Each row is a point on a tangle of strands that fork and nearly touch. The rows are in no order.
In the rows, 128 means zero.
Two points are linked if the straight distance between their rows is under 120. Some points are linked to none.
q370: [ 90 129 126 122 130 144 130  96 127 144 135 128 126 130 120 150 155 105
 116 144 107 123 163 105  69  66 142 104 142 107 146 106 183 152 132 154
 123 105  82 100 176 112 126 205 128 134 141 125 115 154 101 111 111 129
 145 105 138 149 107 141  93 145 109 114 166  99]
q36: [161  99  95 112 104  84 143 117 139  99  90 103 134 114 136 103 126 133
 130 110 159 111 119 100 148 162 111 107 118 138 109 133 102  84 154 128
 121 101 155 119  94 163 109  69 118 121 135 138 129 128 148 139 139 134
 131 115 122 132 141 144 127 109 160 134 119 182]
q20: [125 148 102 135 132 155 103 112 136 157 130 139 118 107 127 143 153 105
 128 143  98 120 198 160  74  99 149 101 137 124 142 112 177 119 106 147
  90 125 112 117 182 109 123 200 120 132 142 123 112 144 146 107  75 107
 141 140 158 158 102 128 126 118 115 140 177  99]
q493: [140 150  84 108 157 117 130 150 120 123 143 181  87 152 139  95 112  85
 132 135 124 124 145 164 131 142 161 132 113 154 153 146 102  92 130 136
 107 145 125 157 130 123  84 142  89 132 128 142 126 141 164 155 156  71
  98 120 139 114 134 104 166 107 132 146  72 152]
q765: [137 103 128 109 134  83 133 128 166 142 131 133 119 149 108 103 121 108
 110  99 172 115 117 110 129 110 131 123 115 131 164 103  98 112 130 139
 132 127 122 105 127 112 130 101 102 129 136 123 115 119  89 144 171 128
  98  98 129 137  99 159 137  97 143 141 110 119]
q173: [136 141 115 126 148 113 137 158 105 114 141 186 109 147 122  98 117 118
 130 122 137 120 123 171 138 147 155 134 116 143 132 138 104 133 127 133
 118 154 135 149 116 121  91 111  90 135 126 151 122 127 138 164 166  85
  98 116 118 103 140 110 158 121 114 135  60 133]
q995: [ 96 138  73  97  97 106 136  98  72 103 117 158  86 123 139 119 145 132
 122 114 134 126 134 110 135 141 146 107 144 121 136 127 128 113 151 158
 144 106 139 119  99 135 102 115 107 119 132 148 126 173 156 129 142 121
 127 129 157 135 150 110 124 147 135 111  92 194]
q676: [108 171 134 128 142 161 127 158  93 107 136 154 101 144 141 136 126 131
 146 161 101 122 132 159 135 137 152 151 122 147  99 159 137 137 110 123
 135 145 139 163 119 131 114 133 118 132 104 134 133 139 168 120 116 115
 135 137 113  98 162  86 131 156  96 122 102 131]
q425: [177 111 143 147 142 102 143 168 137 102  97 112 158 111 126 118 106 151
 132 112 156 116  82 136 156 173 108 150 106 129  97 130  99  99 141 116
 117 136 157 129  95 144 129  60 129 134 115 141 133 108 116 160 139 142
 122 137 111 118 132 141 149 103 141 117 116 160]
q251: [124 142 163 121  94 148 146  90 157  96 113  48 179 143 139 139 130 130
 118 124 135 142 103  56 137 123 100 133 133 140 102 135 152 119 136  94
 131  92 109 102 123 164 157 132 155 113 135  91 129 121 116 112 107 134
 139 100  90 132 125 135  66 109 137 118 205  92]
q526: [130  90 121 119 133  96 111 110 162 171 132 137 141 118  90 129 119 140
 121 102 152 123 118 130 122 113 114 113 153  88 169 115 140 157 136 155
 156 125 130 114 150  90 167 104 135 142 135 139 125  93  70 114 146 159
 121 151 145 133 106 185 148 131 127 127  94 120]
q918: [165  91  89 129 139  75 121 145 167 156 113 136 129  98 120 110 118 106
 134 103 158 104 126 147 120 161 128 111 113 144 139 121  87  87 128 155
 103 139 143 144 132 124 101  82 117 125 145 141 115 109 124 149 133 126
 108 158 153 147 133 172 178  92 166 153  95 173]
q318: [141 103  68 134 122  83  98 122 156 156 112 158 125  95 120 112 124 112
 119 113 145 105 139 146 125 141 133 112 131 123 141 128 118 123 132 156
 123 131 139 139 132 114 106  92 100 135 135 143 109 119 126 127 133 123
 111 158 154 139 135 155 161 115 148 136  98 164]
q510: [124 157 144 137 120 151 136 145  75  88 112 123 125 116 158 152 123 164
 146 144 117 124 101 134 164 173 119 156 116 139  76 154 128 128 141  94
 120 134 147 142  96 165 131  99 157 123 109 129 150 129 161 112 101 142
 164 146 104 100 174  78 111 153 112 100 132 166]
q600: [113 131  97 149 122 134  90 125 118 164 165 191 102 145 105 111 126 119
 122 143 113 142 161 173 109 111 160 118 147 120 144 135 164 178 109 165
 143 167 102 154 154  87 104 159  79 144 116 149 123 126 135 123 149 100
  81 160 154 119 128 130 140 136  99 143  68  94]
q45: [151 140 173 134 121 137 130 123 171 102 116  71 176 141 137 133 119 119
 109 123 134 145 111  83 146 119 106 149 123 157  95 140 124 120 111  89
 119 120 116 113 126 142 150 125 139 114 130  87 123 127 133 124 123 139
 124  98  96 129  97 132  89 113 135 137 185  85]
q504: [134 132 103 150 131 116  96 137 143 173 149 169 105 129 107 117 126 107
 112 131 133 125 164 170  97 120 144 129 140 118 151 141 152 162 104 153
 123 156 119 144 167  89 113 142  88 143 119 135 121 111 142 103 140 114
  97 179 157 130 121 154 150 123 116 133  95  88]
q486: [139 130  94 115 110 105 142 112 121  91 111 147 115 126 138 115 125 127
 126 118 134 114 115 116 159 148 129 119 116 143 104 143 118 106 156 127
 122 107 150 117  92 146 103  80 115 121 136 143 113 144 161 131 142 133
 124 123 132 123 155 112 120 135 143 119 113 168]
q388: [ 82 139 123 142 121 154 101 120 128 160 167 175 102 153 106 119 130 123
 124 156 105 148 162 143  92  84 165 119 149 118 146 134 168 190 109 157
 155 148  96 151 165  93 116 185  93 155 117 135 122 139 131 106 145 110
 100 142 151 125 124 123 128 139  91 124  98  67]
q758: [152  77 139 132 132  97 124 138 176 169 121 110 164 110  90 131 109 141
 117  91 167 120 104 129 126 144 103 117 131  98 159 110 117 141 141 138
 145 129 133 121 138 100 169  69 125 145 129 128 136  81  66 142 150 172
 123 155 137 145 125 196 163 113 141 132 102 136]
q539: [121 144 122 111 111 132 141  92 147 105 121 112 132 149 147 135 147  85
 114 133 109 125 155  87  94  93 137 107 130 141 127 136 137 104 116 137
 108 101 108 113 141 143 123 164 117 106 145 114 102 157 144 100 116 113
 122  87 123 143 117 134  84 119 141 134 184 108]
q4: [128 176 129 158  96 136  87 130 158 127 135 123 129 133 150 146 148 115
 118 148 106 129 173 140 122 106 135 134 111 162  81 149 141 153  84 121
 100 149 119 155 155 118 119 148 102 124 124 117 112 142 199  83  87 117
 123 152 150 131 141 113 115 128 107 129 182  52]
q695: [144 122 117 123 139 126 138 139 118 124 123 149 124 124 121 128 119 134
 139 134 125 129 116 152 129 152 128 133 121 109 117 136 117 131 130 116
 138 134 148 136 114 122 121 118 135 133 120 142 124 119 120 141 142 139
 131 143 124 114 133 117 150 139 134 120 108 152]
q673: [160 114 110 138 148  94 133 135 161 130 111 106 135 108 127 118 109 115
 126 109 146 116 128 128 129 142 127 120 125 133 128 131  94  90 116 126
 116 131 147 128 129 130 117 115 130 134 135 134 116 110 121 146 125 129
 118 132 142 148 115 159 164 103 158 153 128 154]
q974: [129 154 141 148 125 148 104 111 150 126 122 107 146 130 139 146 147 103
 111 136 102 119 154 111 108 105 117 122 119 151 110 134 151 136  95 129
 106 125 125 131 153 129 139 172 122 129 129 106 113 136 146  97  92 134
 139 131 140 138 109 123 104 125 131 136 187  80]
q807: [135 146  87 150 110 146  89 116 152 150 121 125 135  97 130 153 167  94
 131 141  98 124 201 152  73  99 135 105 132 149 114 129 176 118  99 154
  65 131 111 126 177 127 124 192 101 137 147 124  96 150 185  95  62 112
 123 153 173 168 107 124 117 111 124 137 207  83]
q785: [102 162 140 108 159 171 119 134 115 143 158 139 103 145 122 139 126  95
 130 159  97 141 178 144  87  84 155 117 129 131 161 110 142 152  96 135
 134 121  99 121 165 117 122 229 128 134 128 129 133 151 129 134 113 105
 127 109 133 133 122 101 125 126  98 140 149 117]
q410: [135 172 142 155  99 162 120 119 155 118 116  94 146 116 140 157 154 123
 131 147 102 130 147 109 125 116 112 129 121 149  80 147 162 145 110 111
 108 124 130 135 139 138 135 145 142 123 128  97 123 134 171  78  58 139
 151 145 140 126 142 117  95 121 118 127 206  82]
q244: [164 116 114 140 118 104 147 145 127  94  95 101 151  99 143 126 118 144
 136 124 147 123  99 115 167 180 101 130 114 138  80 136 103  94 147 107
  95 114 165 124  86 155 112  51 130 126 130 135 136 123 161 139 131 135
 130 134 117 131 155 133 130  96 166 118 126 174]
q476: [164 138 171 149 149 124 141 165 156 104 122 116 145 142 114 114  98 128
 112 128 141 127  96 124 162 144 122 151  91 148 108 134 101 110 113  95
 117 137 145 132 110 132 134 102 116 115 127 114 133 108 134 159 148 125
 114 114 113 120 127 132 154 101 137 140 132 104]
q873: [118 170 119 115 149 174 131 139  79 120 142 157  87 124 154 132 112 116
 144 160 103 131 149 170 123 145 151 134 120 140 123 145 128 127 110 140
 128 141 131 156 124 136 108 176 136 120 111 136 136 145 147 138 110  98
 136 139 129 110 153  81 145 162 105 130 111 165]
q738: [162  73 100 138 103  65 130 121 183 147 101 106 161 105  99 112 120 127
 122  87 177 106 113 111 125 147 109  93 120 132 125 112 107 104 136 147
 109 101 140 115 118 139 119  48 116 128 154 118 132  96 118 111 141 146
 107 158 148 151 132 181 135  79 162 143 123 152]
q878: [161  82 150 141 137  91 129 149 173 141 121 110 165 115 102 114 103 138
 118 105 169 124  92 123 138 152 118 134 101 116 140 110  98 114 138 135
 127 125 141 117 121 111 147  68 107 139 145 135 132  91  96 151 160 151
 111 133 125 141 114 175 161  89 161 132 102 142]
q640: [153 152 177 149 139 141 140 158 153 106 126  90 149 142 131 125 113 116
 113 140 119 134 108 103 142 129 114 165 103 159  98 135 101 120  89  91
 114 139 135 139 131 125 147 129 141 115 122 102 130 113 131 142 128 135
 129 116  97 124 108 116 129 117 126 143 162  71]
q135: [154 131 124 147 126 126 109 126 156 129 106 118 149 121 125 131 132 123
 114 118 129 117 138 112 123 136 127 138 124 131 107 144 135 126 114 113
 111 132 137 138 122 129 127 100 131 128 134 111 122 122 148 108 112 137
 119 152 130 124 139 144 118 129 131 124 159 106]
q916: [134  78 105  99 128  78 125 119 177 127 125 110 133 131 105 103 121  98
 113  98 167 120 119 106 116 123 116 105 120 130 156  90 109  91 143 136
 143 101 124 101 129 123 119 107 121 136 146 130 117 123  81 145 167 137
 116  89 135 151  91 178 139 103 163 151 132 163]
q682: [165 115 116 144 132 106 126 129 175 123 110  94 152 118 132 125 123 109
 125 109 148 119 121 101 133 134 115 120 124 152 112 131 113  86 113 117
  97 123 126 128 130 136 124 103 130 112 149 103 110 114 135 125 121 146
 122 130 119 143 111 154 128 101 149 140 165 116]
q72: [111 118 174 184 118 127 100 159 150 150 170 147 122 179 114 106 128 151
 113 147 122 152 112 150 133  89 152 155 102 152 112 135 118 191  93 122
 134 175 127 160 139 112 137  94  85 148  86 126 142 119 151 106 167 117
  92 139 126 125 126 130 148 126 101 123  92  30]
q208: [123 122 170 115 117 133 141 139  94  84 127 134 138 156 129 134 119 161
 130 129 134 142  79 119 193 143 122 154 124 123 111 124 124 143 160 105
 139 130 138 116  89 154 148  74 125 121 133 131 135 135 126 145 174 150
 133  92  77 101 137 111 100 148 112  93 121 153]
q94: [137 122  73 116 130 106 130 128 130 109 111 141 101 112 143 112 127 106
 127 117 124 111 135 132 133 158 134 115 124 145 123 142 114  92 134 135
 103 121 145 131 103 130  96 102 116 116 130 142 114 149 157 136 112 109
 114 130 147 126 132 115 147 121 151 136 102 171]
q344: [106 126  90  80 133 127 146 117 112 120 126 140  90 127 147 130 125 113
 139 121 130 120 146 130 121 126 142 106 139 126 153 123 118  98 150 127
 134 101 131 126 118 128 120 151 133 117 144 145 134 143 123 146 136 109
 133 114 137 131 125 114 131 137 139 145 114 181]
q647: [113 129 121  96 115 136 159  99 108  90 123  99 118 142 153 132 146 128
 121 120 136 121 103  89 155 127 117 123 147 127 132 130 116  95 150 117
 131 102 123 107  87 155 127 127 149 101 128 112 123 131 123 136 144 130
 150  89 105 128 126 103  93 137 132 137 144 174]
q302: [114 122 154 115 135 164 168 128  81 112 120  95 139 116 144 160 124 148
 145 117 128 133  84 105 146 149 111 148 145 108 128 119 129 116 161 101
 157 115 135  98  98 151 162 142 192 130 121 124 148 118  83 151 111 163
 181 119  97 118 115 103 115 146 135 132 140 174]
q262: [145 127 143 164  96 120 118 154 132 127 111 128 166 117 128 146 111 175
 123 131 138 137  98 143 166 156  98 157 122 106  83 143 136 168 138 107
 137 149 142 139 105 134 144  61 133 137 110 142 143 117 138 105 133 157
 133 163 112  99 156 147 128 128 116  90 118 117]
q883: [111 131 117 121 149 128 108 101 139 161 146 146 114 133 105 138 140 101
 119 134 112 126 178 127  71  65 156  95 144 114 169 103 164 147 116 154
 124 123  90  99 183  98 139 216 104 144 142 133 113 137 104 131 128 117
 125 125 155 154  85 150 123 120 113 127 142 102]
q389: [112 139 164 105 138 143 164 165  96  98 135 139 120 148 128 120 116 146
 135 141 130 133  86 122 169 146 135 145 119 126 112 142 111 125 139  98
 146 136 135 124  96 143 139 119 133 115 119 127 131 135 126 164 162 127
 125  93  79  99 137  86 126 143 112 120 121 157]
q668: [122  89  95 132 122 115 108 114 141 174 116 161 125 115  96 138 131 142
 128 117 140 115 138 148 114 125 123 111 160  82 164 121 163 172 142 164
 149 135 131 125 138 104 140 125 121 140 117 139 127 100 100 102 135 146
 124 166 166 122 127 162 148 148 122 123  76 117]
q585: [ 86 121 143 127 105 129 119  82 153 142 132 113 139 142 113 139 152 123
  99 132 125 114 146  84  82  59 146 106 149 119 152 106 175 150 123 160
 131  97  77  91 176 109 137 175 117 134 142 123 113 152 103  81 127 134
 117 107 145 152  94 159  74 138 122 118 174  77]
q41: [ 94 151 129  92  94 160 155  75  84 100 122  88 105 135 171 150 171 133
 132 128 119 125 127  71 152 132 118 119 152 133 121 139 138 103 145 137
 128  78 120 105 106 167 127 140 149  99 138 109 149 157 141 113 105 120
 165  93  99 142 167  88  60 141 137 120 169 158]
q255: [110 128 155 132 100 154 147  80 116 110 117  81 168 144 136 156 143 138
 121 125 135 148 112  69 126 101 101 127 148 119 126 120 175 130 142 118
 139 111 103 104 120 159 152 148 166 115 131  97 139 137 106  90 111 149
 154 114 104 132 125 127  59 140 137 114 196 115]
q33: [ 74 109 152 105  90  99 129 116 117 120 130 146 130 178 111 114 130 133
 101 126 147 152  96  89 157  96 148 145 138 107 140 103 123 144 153 135
 166 128 110 119 111 126 139  92 109 117 138 127 121 163 108 134 197 156
  95  77 107 116 123 123  95 145 114  90 134 126]
q621: [155 135 140 120 170 141 118 140 129 175 176 147 119 128 114 109 105  92
 142 139 104 152 165 178  87 105 142 118 128 132 195 100 118 141 104 126
 131 155  87 134 193 104 122 215 117 162 125 126 133 101 102 166 135  88
 114 138 137 131  92 145 181 117 117 161 106  87]
q851: [108 151 117 111 109 153 148  80 117 108 114 107 121 139 162 145 148 115
 125 134 110 124 133  81 132 114 136 108 138 144 119 131 145 105 128 139
 117  83 122 106 115 153 126 153 133 106 135 113 111 165 158  98 112 124
 139  84 114 142 143 109  74 129 142 128 174 131]
q183: [157  81 121 121 121  79 116 127 198 142 121 104 156 130  95 103 111 116
 123  88 182 117 106  93 128 137 100 109 112 126 143  88 101  95 139 136
 128 101 143 115 127 126 126  67 105 130 148 124 122 108  98 137 168 158
 109 118 134 149 114 181 149  86 151 160 129 146]
q697: [164 126 166 131 160 109 161 199 144  92 127 113 149 126 122  93 102 137
 137 121 149 125  79 123 164 163 115 156  87 139 112 128  86  88 135 112
 115 140 146 129  98 134 123  95 134 117 118 135 134 115 120 183 159 123
 120  98 104 122 112 132 155  98 147 138 113 144]
q117: [127 143 138 141 187 172 130 140  86 165 155 152 123 103 112 134 119 130
 161 138  93 137 139 183  95 121 134 138 135 103 164 115 136 148 126 124
 142 153 117 156 157 103 130 191 159 152 116 143 145  97  90 154 112 113
 140 167 136 114 137 116 174 154 113 137 101 143]
q520: [134 124 157 186 122 116  79 155 185 173 156 131 128 149 114 115 141 143
 105 121 129 133 144 163 119  98 136 157 114 150 120 134 132 177  91 132
 107 165 122 163 164 107 138 121  81 132 106 120 129  92 149  96 137 117
 109 173 155 133 117 154 157 115 110 126 123  22]
q502: [136 162 105 149  90 145  91 114 156 133 131 129 129 123 143 138 165  99
 124 148  98 117 197 144  97 102 139 122 130 163  87 141 166 145  98 144
  84 132 125 145 178 132 114 167  98 116 137 113  92 152 204  71  68 120
 121 143 163 156 139 115 110 120 129 126 203  50]
q977: [102 131  69  76 127 117 152 110  90  97 124 142  79 110 158 122 124 131
 131 137 118 118 150 122 136 149 140 113 149 140 147 139 113  93 160 143
 129  96 150 128 102 142 105 141 137 116 131 147 132 163 153 156 132  98
 141 108 137 136 142  81 125 142 146 125 100 209]
q52: [130 132  93 144 102 116 126 113 112 105 101 124 130 117 141 130 136 156
 130 125 126 120 130 110 156 157 116 132 132 126 100 147 141 134 152 128
 118 122 145 128  93 158 125  74 127 116 125 132 127 136 170 100 105 135
 135 159 136 119 163 121 118 132 133 107 120 156]
q724: [135 146 124 106 157 144 163 153  95  87 121 112 100 112 161 122 107 142
 135 139 123 126 108 135 155 159 120 139 115 145 120 155  97  89 136 103
 119 127 149 132 108 151 125 144 156 110 114 129 141 129 145 158 109 112
 153 118 113 117 132  92 141 133 147 148 120 186]
q829: [118 105 114 126 138 142 133 116 107 126 112 112 128 100 132 152 129 144
 148 117 127 118 123 121 122 138 119 131 139  96 135 132 131 113 140 116
 146 111 137 117 124 131 140 132 172 130 132 127 147 118 111 127 104 144
 158 145 135 131 128 129 125 148 138 117 136 159]
q661: [152 147 149 133 183 158 123 161 103 165 154 139 123 100 125 106 114 107
 163 137  95 145 147 189 107 133 119 129 129 119 162 130 112 118 111 116
 121 164 110 157 161 107 124 201 157 155 105 126 131  94  91 171  99  99
 123 164 131 121 118 124 185 124 134 149 105 123]
q170: [126 103 126 113 118  82 127 133 153 135 138 156 116 161 105  94 127 125
 100 109 162 114 109 111 151 104 142 130 100 127 141 105 105 143 140 145
 146 130 122 115 120 113 127  83  74 116 136 143 121 131 115 138 183 136
  97  98 131 125 121 142 123 120 120 121 100 122]
q437: [156 172 141 171 108 145  92 144 155 115 124 103 158 118 152 140 141 118
 128 141 110 132 153 132 120 125 119 141 117 170  72 159 143 128  87 106
  92 148 139 149 145 138 121 129 124 107 132 103 119 128 206  88  66 138
 127 156 136 123 139 108 133 117 124 136 198  74]
q267: [136  99 148 147  70 100 128 134 122 116 102 128 156 129 127 131 118 183
 117 123 144 156  81 130 178 148  80 137 125 120  94 114 134 149 161 112
 149 142 142 114  90 141 143  44 138 128 134 153 153 129 119 107 140 154
 127 149 111 110 156 141 108 125 119  72 129 124]
q331: [129 131 149 145 172 163 128 144 101 161 136 126 142 101 115 129 118 148
 155 124 115 134 119 162 105 137 112 139 139  95 147 123 130 144 125 114
 151 148 131 145 141 114 147 170 171 151 111 119 139  78  71 152 109 144
 149 149 120 109 122 131 163 146 116 135  98 128]
q163: [117 156 169 100 155 161 169 176  97  89 133 125 100 136 157 128 109 140
 150 159 117 129  95 140 173 150 119 149 127 145 121 152 102  97 138  98
 128 131 141 135 104 155 131 151 154 109 112 117 144 137 139 171 136 117
 148  97  79 109 130  83 125 134 124 145 125 172]
q193: [ 95 115 102 131  94 138 131  91  62 126 121 129 113 111 140 159 150 164
 147 120 136 133 124 113 134 158 127 122 156 119 125 123 147 136 163 139
 132 102 142 115  96 137 115 116 163 117 129 130 159 153 141 101  97 147
 183 132 143 127 170 102  86 156 133 109 122 182]
q742: [128 169 146 127 125 155 128 144  91  86 125 139 109 137 151 144 125 136
 132 147 109 122 115 137 160 148 134 144 115 151  95 157 130 136 117 102
 124 135 142 141  95 152 118  99 133 108 111 136 132 151 178 116 124 123
 133 122 101 111 155  83 124 147 116 107 128 138]
q606: [ 97  84 140 102  97  87 123 108 130 145 131 167 118 178  92 107 132 131
  99 116 153 132 107 106 142 104 147 126 129 106 159  90 117 150 158 160
 168 136 110 106 120 112 137  79  89 127 130 141 115 156  94 127 202 148
  89  87 124 121 115 149 107 142 108 102 106 125]
q420: [166 137 165 134 186 141 125 142 125 170 162 148 123 122 106 108 113 109
 151 136 117 152 142 199 107 117 124 138 125 125 177 113 106 121 102 123
 133 165  98 146 170  90 129 177 131 151 120 119 128 100 100 165 138  99
 113 153 123 127 110 143 194 118 122 158  90  97]
q569: [135 136 116 113 163 128 160 157 102 115 115 128 127 105 150 125 107 144
 141 118 129 117 104 140 143 170 115 151 116 124 126 140  98 106 145 111
 129 135 161 139 103 130 127 111 157 125 123 144 135 120 117 163 120 123
 142 133 120 100 139 114 156 147 142 121  97 187]
q123: [119 127 134 117 122 124 131  89 167 127 127 106 145 150 128 126 146  97
 105 130 119 123 153  85  79  85 140 113 137 138 155 108 142 112 109 149
 112  93  90  89 168 118 135 163 116 130 152 106 107 151 124 109 131 132
 112  91 140 153  89 150  94 113 127 139 184  79]
q374: [119 104 160 129  91 119 137 137  95 102 104 120 159 137 128 143 113 169
 144 134 133 151  73 116 186 163 105 151 133 104  89 120 135 135 166 103
 148 134 134 110  80 158 152  56 139 125 131 145 145 132 120 125 151 152
 134 118 108  98 144 117 110 142 115  78 123 149]
q454: [124 108  66 124 114 104 114 115 136 158 121 161 112 122 118 138 140 124
 114 111 144 115 149 143 106 136 131 105 147 102 152 120 148 141 138 165
 138 132 136 136 140 105 103 128 105 134 134 155 116 124 124 113 142 132
 111 158 161 138 127 155 138 145 122 125  91 140]
q552: [110 138 164 107 128 158 142 103 135 106 122  90 141 152 126 146 137 125
 118 126 127 141 112  76 131 107 111 131 136 120 124 130 142 125 132 118
 148 105 116 102 117 148 147 157 155 106 141 112 118 138  96 116 134 150
 150  99  95 131 113 119  82 140 120 135 171 128]
q944: [154  89  89 120  91  81 129 109 168 132 105  95 155 109 122  96 134 113
 120  98 160 117 114  98 138 153 105  95 129 130 126 114 102  86 160 139
 122  95 145 114 107 153 112  61 126 128 157 120 122 126 120 114 142 140
 111 126 142 159 140 169 111 102 178 141 135 162]
q997: [108 141 129  98 123 166 161 104  88  95 131 113  99 128 164 156 137 137
 136 135 115 124 113  92 156 143 125 117 145 140 115 135 120  98 146 121
 140  93 142 118  95 165 133 144 161 104 122 113 144 153 153 137 109 117
 174 100 100 131 145  81  83 144 150 132 152 187]
q748: [113 121 148 116 159 163 158 146  81 130 131 119 134 109 134 150 117 151
 160 132 117 140  88 128 134 142 114 142 139  96 148 116 123 134 145 112
 160 134 137 114 108 128 156 159 181 143 123 139 154 110  70 163 121 145
 165 113 107 110 126 116 138 163 118 124 114 159]
q926: [ 89 157 174 118 138 163 120 121 122 122 162 132 114 168 136 143 139 101
 126 167 106 135 160 127  97  77 150 126 118 141 128 120 148 157  90 134
 149 136  90 138 169 108 141 196 112 138 129 117 126 161 136 129 115 117
 120  92 118 133 114 104 103 140  92 129 165  82]
q39: [108 119  94  82 149 120 140 108 114 133 143 155  91 119 131 117 121 102
 131 128 117 127 160 130 100 110 159  87 146 111 177 107 127 100 134 149
 138 107 119 119 138 117 113 196 127 133 142 140 127 153 107 154 131 102
 134  97 158 132 111 125 136 132 132 129 116 174]
q47: [126 137 110 120 142 141 132 119 124 132 107 116 132 104 134 144 143 120
 143 121 120 113 150 114 113 125 126 104 140 123 133 133 132 110 122 120
 125 112 134 121 135 127 126 161 154 127 139 129 125 127 121 121  87 137
 139 133 142 144 124 135 125 127 148 135 156 139]
q140: [132 130 140 100 140 134 146 122 140 108 126 103 129 139 139 134 128 121
 119 123 134 128 119  98 142 119 126 138 133 129 128 124 115 105 127 108
 136 109 126 111 113 134 143 137 158 122 130 119 121 137 107 145 145 136
 129  93 103 124 108 122 107 120 136 132 150 134]
q793: [138 132 172 165 128 117 122 155 143 131 123 129 143 142 114 124 116 158
 121 130 130 131 106 141 151 134 111 153 116 119 102 132 120 163 125 105
 133 151 131 134 122 123 144  77 124 130 106 128 129 113 125 121 136 133
 113 145 112 112 134 130 148 134 114 109 115  92]
q723: [ 78 153 157 140 110 150  95 125 141 152 164 139 115 163 115 132 144 114
 111 159 102 142 166 144  87  62 159 123 127 140 122 133 161 178 101 136
 149 149 107 146 166 102 131 189 112 155 119 123 119 147 141  96 130 115
 115 122 139 142 118 121 111 144  84 127 143  56]
q76: [137 139 134 125 166 137 107 131 149 164 160 140 129 127 115 126 133  98
 128 137 109 137 167 160  79  87 158 117 131 121 180 107 147 134 105 136
 115 133  92 109 186  99 140 212 111 161 146 126 121 123  94 147 126 107
 120 122 139 148  87 146 152 118 115 150 142  83]
q235: [137 149 124 142 110 137 137 117 100 108 108 119 145 117 145 163 136 156
 143 135 117 137 123 113 154 160 107 152 127 136  84 146 142 140 153 101
 127 128 141 140  89 159 120  89 143 113 120 121 144 129 171  94  83 142
 154 149 126 111 169 106 102 137 126 109 146 135]
q240: [128 136 192 168 129 127 115 172 136 130 160 136 143 161 112 115 109 159
 119 141 122 143  96 162 148 114 134 163  98 130 101 140 108 184 102 117
 133 171 130 163 122 122 150  91 116 138  95 141 140 104 136 125 157 129
 106 130 104 119 136 131 145 137 100 118 103  53]
q429: [ 95 118  72 109  84 127 143  79  72 118 109 143 103 110 147 136 157 148
 136 117 134 132 147  98 143 141 132 112 154 104 128 131 146 118 159 160
 138  99 135 115  95 150 112 101 137 109 142 135 120 161 154 103 115 126
 153 129 145 135 160 103  90 157 134 108 110 183]
q402: [120 128 189 189 116 127  93 153 172 160 165 109 139 154 107 110 125 148
 112 143 118 153 128 153 122  92 123 169  99 145 106 144 122 198  79 114
 126 174 118 167 157 102 155 113 108 146 102 119 143 109 147  92 144 137
  99 166 126 127 121 133 153 128 100 127 121   4]
q543: [141 113 134 129 151 104 138 160 113 128 116 154 126 126 120 105 117 132
 132 127 143 119 119 164 138 146 138 135 106 116 140 124 102 127 127 133
 132 144 136 144 112 122 114  91 113 140 122 152 132 120 113 157 162 119
 118 121 118 112 130 125 173 127 120 131  68 145]
q727: [139 140  70  99 141 119 144 128 105 106 128 169  86 127 161 114 120 105
 130 129 121 118 159 144 132 139 160 110 126 153 130 140 111  97 128 149
 107 134 133 141 119 124  91 144 100 110 137 139 119 162 181 148 128  87
 109 116 139 125 139 104 141 120 146 137  94 167]
q968: [145 124 158 150 161 147 119 149 111 164 170 173 118 131  97  95 115 128
 159 140 117 141 125 206 115 136 121 136 131 108 155 129 115 170 111 136
 141 171 116 168 156 100 135 131 129 154 100 132 132  87  79 158 163  98
 104 158 125 112 136 136 189 141 105 130  38  97]
q161: [101 107  92 126 124 145 124 105  64 132 112 109 124  88 146 166 160 177
 154 113 127 123 121 118 116 161 126 117 156 108 126 125 142 133 167 132
 143 103 160 113 113 145 124 122 198 119 134 133 160 129 112 128  69 154
 203 149 158 127 142 119  93 146 136 117 125 185]
q128: [110 116 129 125 137 160 149 112  86 133 127  94 141  99 142 163 133 163
 152 117 125 130 103 108 125 159 103 132 151 112 134 123 127 115 144 108
 145 105 148 113 106 150 137 138 200 118 130 124 154 124  90 134  81 149
 198 119 125 125 128 121  92 139 142 129 143 183]
q435: [144 126 129 169 124 108  74 134 164 167 142 158 128 128 108 128 138 125
 109 138 127 127 162 151 112 108 142 133 129 128 126 142 145 162  98 140
 105 162 121 151 165 104 132 135  93 126 121 122 114 109 147 100 128 124
 115 172 149 141 112 152 150 111 111 139 126  62]
q496: [117 107 135 109 170 153 146 133  99 153 127 129 128 104 115 129 113 142
 154 128 127 131 121 152 105 135 125 126 151  87 176 112 114 139 138 121
 164 131 140 118 134 107 138 161 180 152 121 145 146 102  58 164 124 136
 143 131 131 117 119 135 160 153 128 136  85 167]

A fork is a point with three links, a tip a point with one. Leave the first point through the second and follow the links. Name the first fork or tip that comes.
q135 / q682 -> q183
q76 / q621 -> q128
q72 / q402 -> q785
q240 / q793 -> q486
q41 / q997 -> q36
q878 / q758 -> q135

Follow the links from the first point to the second, and from the first to the third. Name the last point that the two ways share.
q402 / q454 / q476 -> q36
q163 / q873 / q668 -> q486
q873 / q878 / q543 -> q486
q476 / q682 / q163 -> q36
q33 / q682 / q425 -> q183
q47 / q39 / q851 -> q128
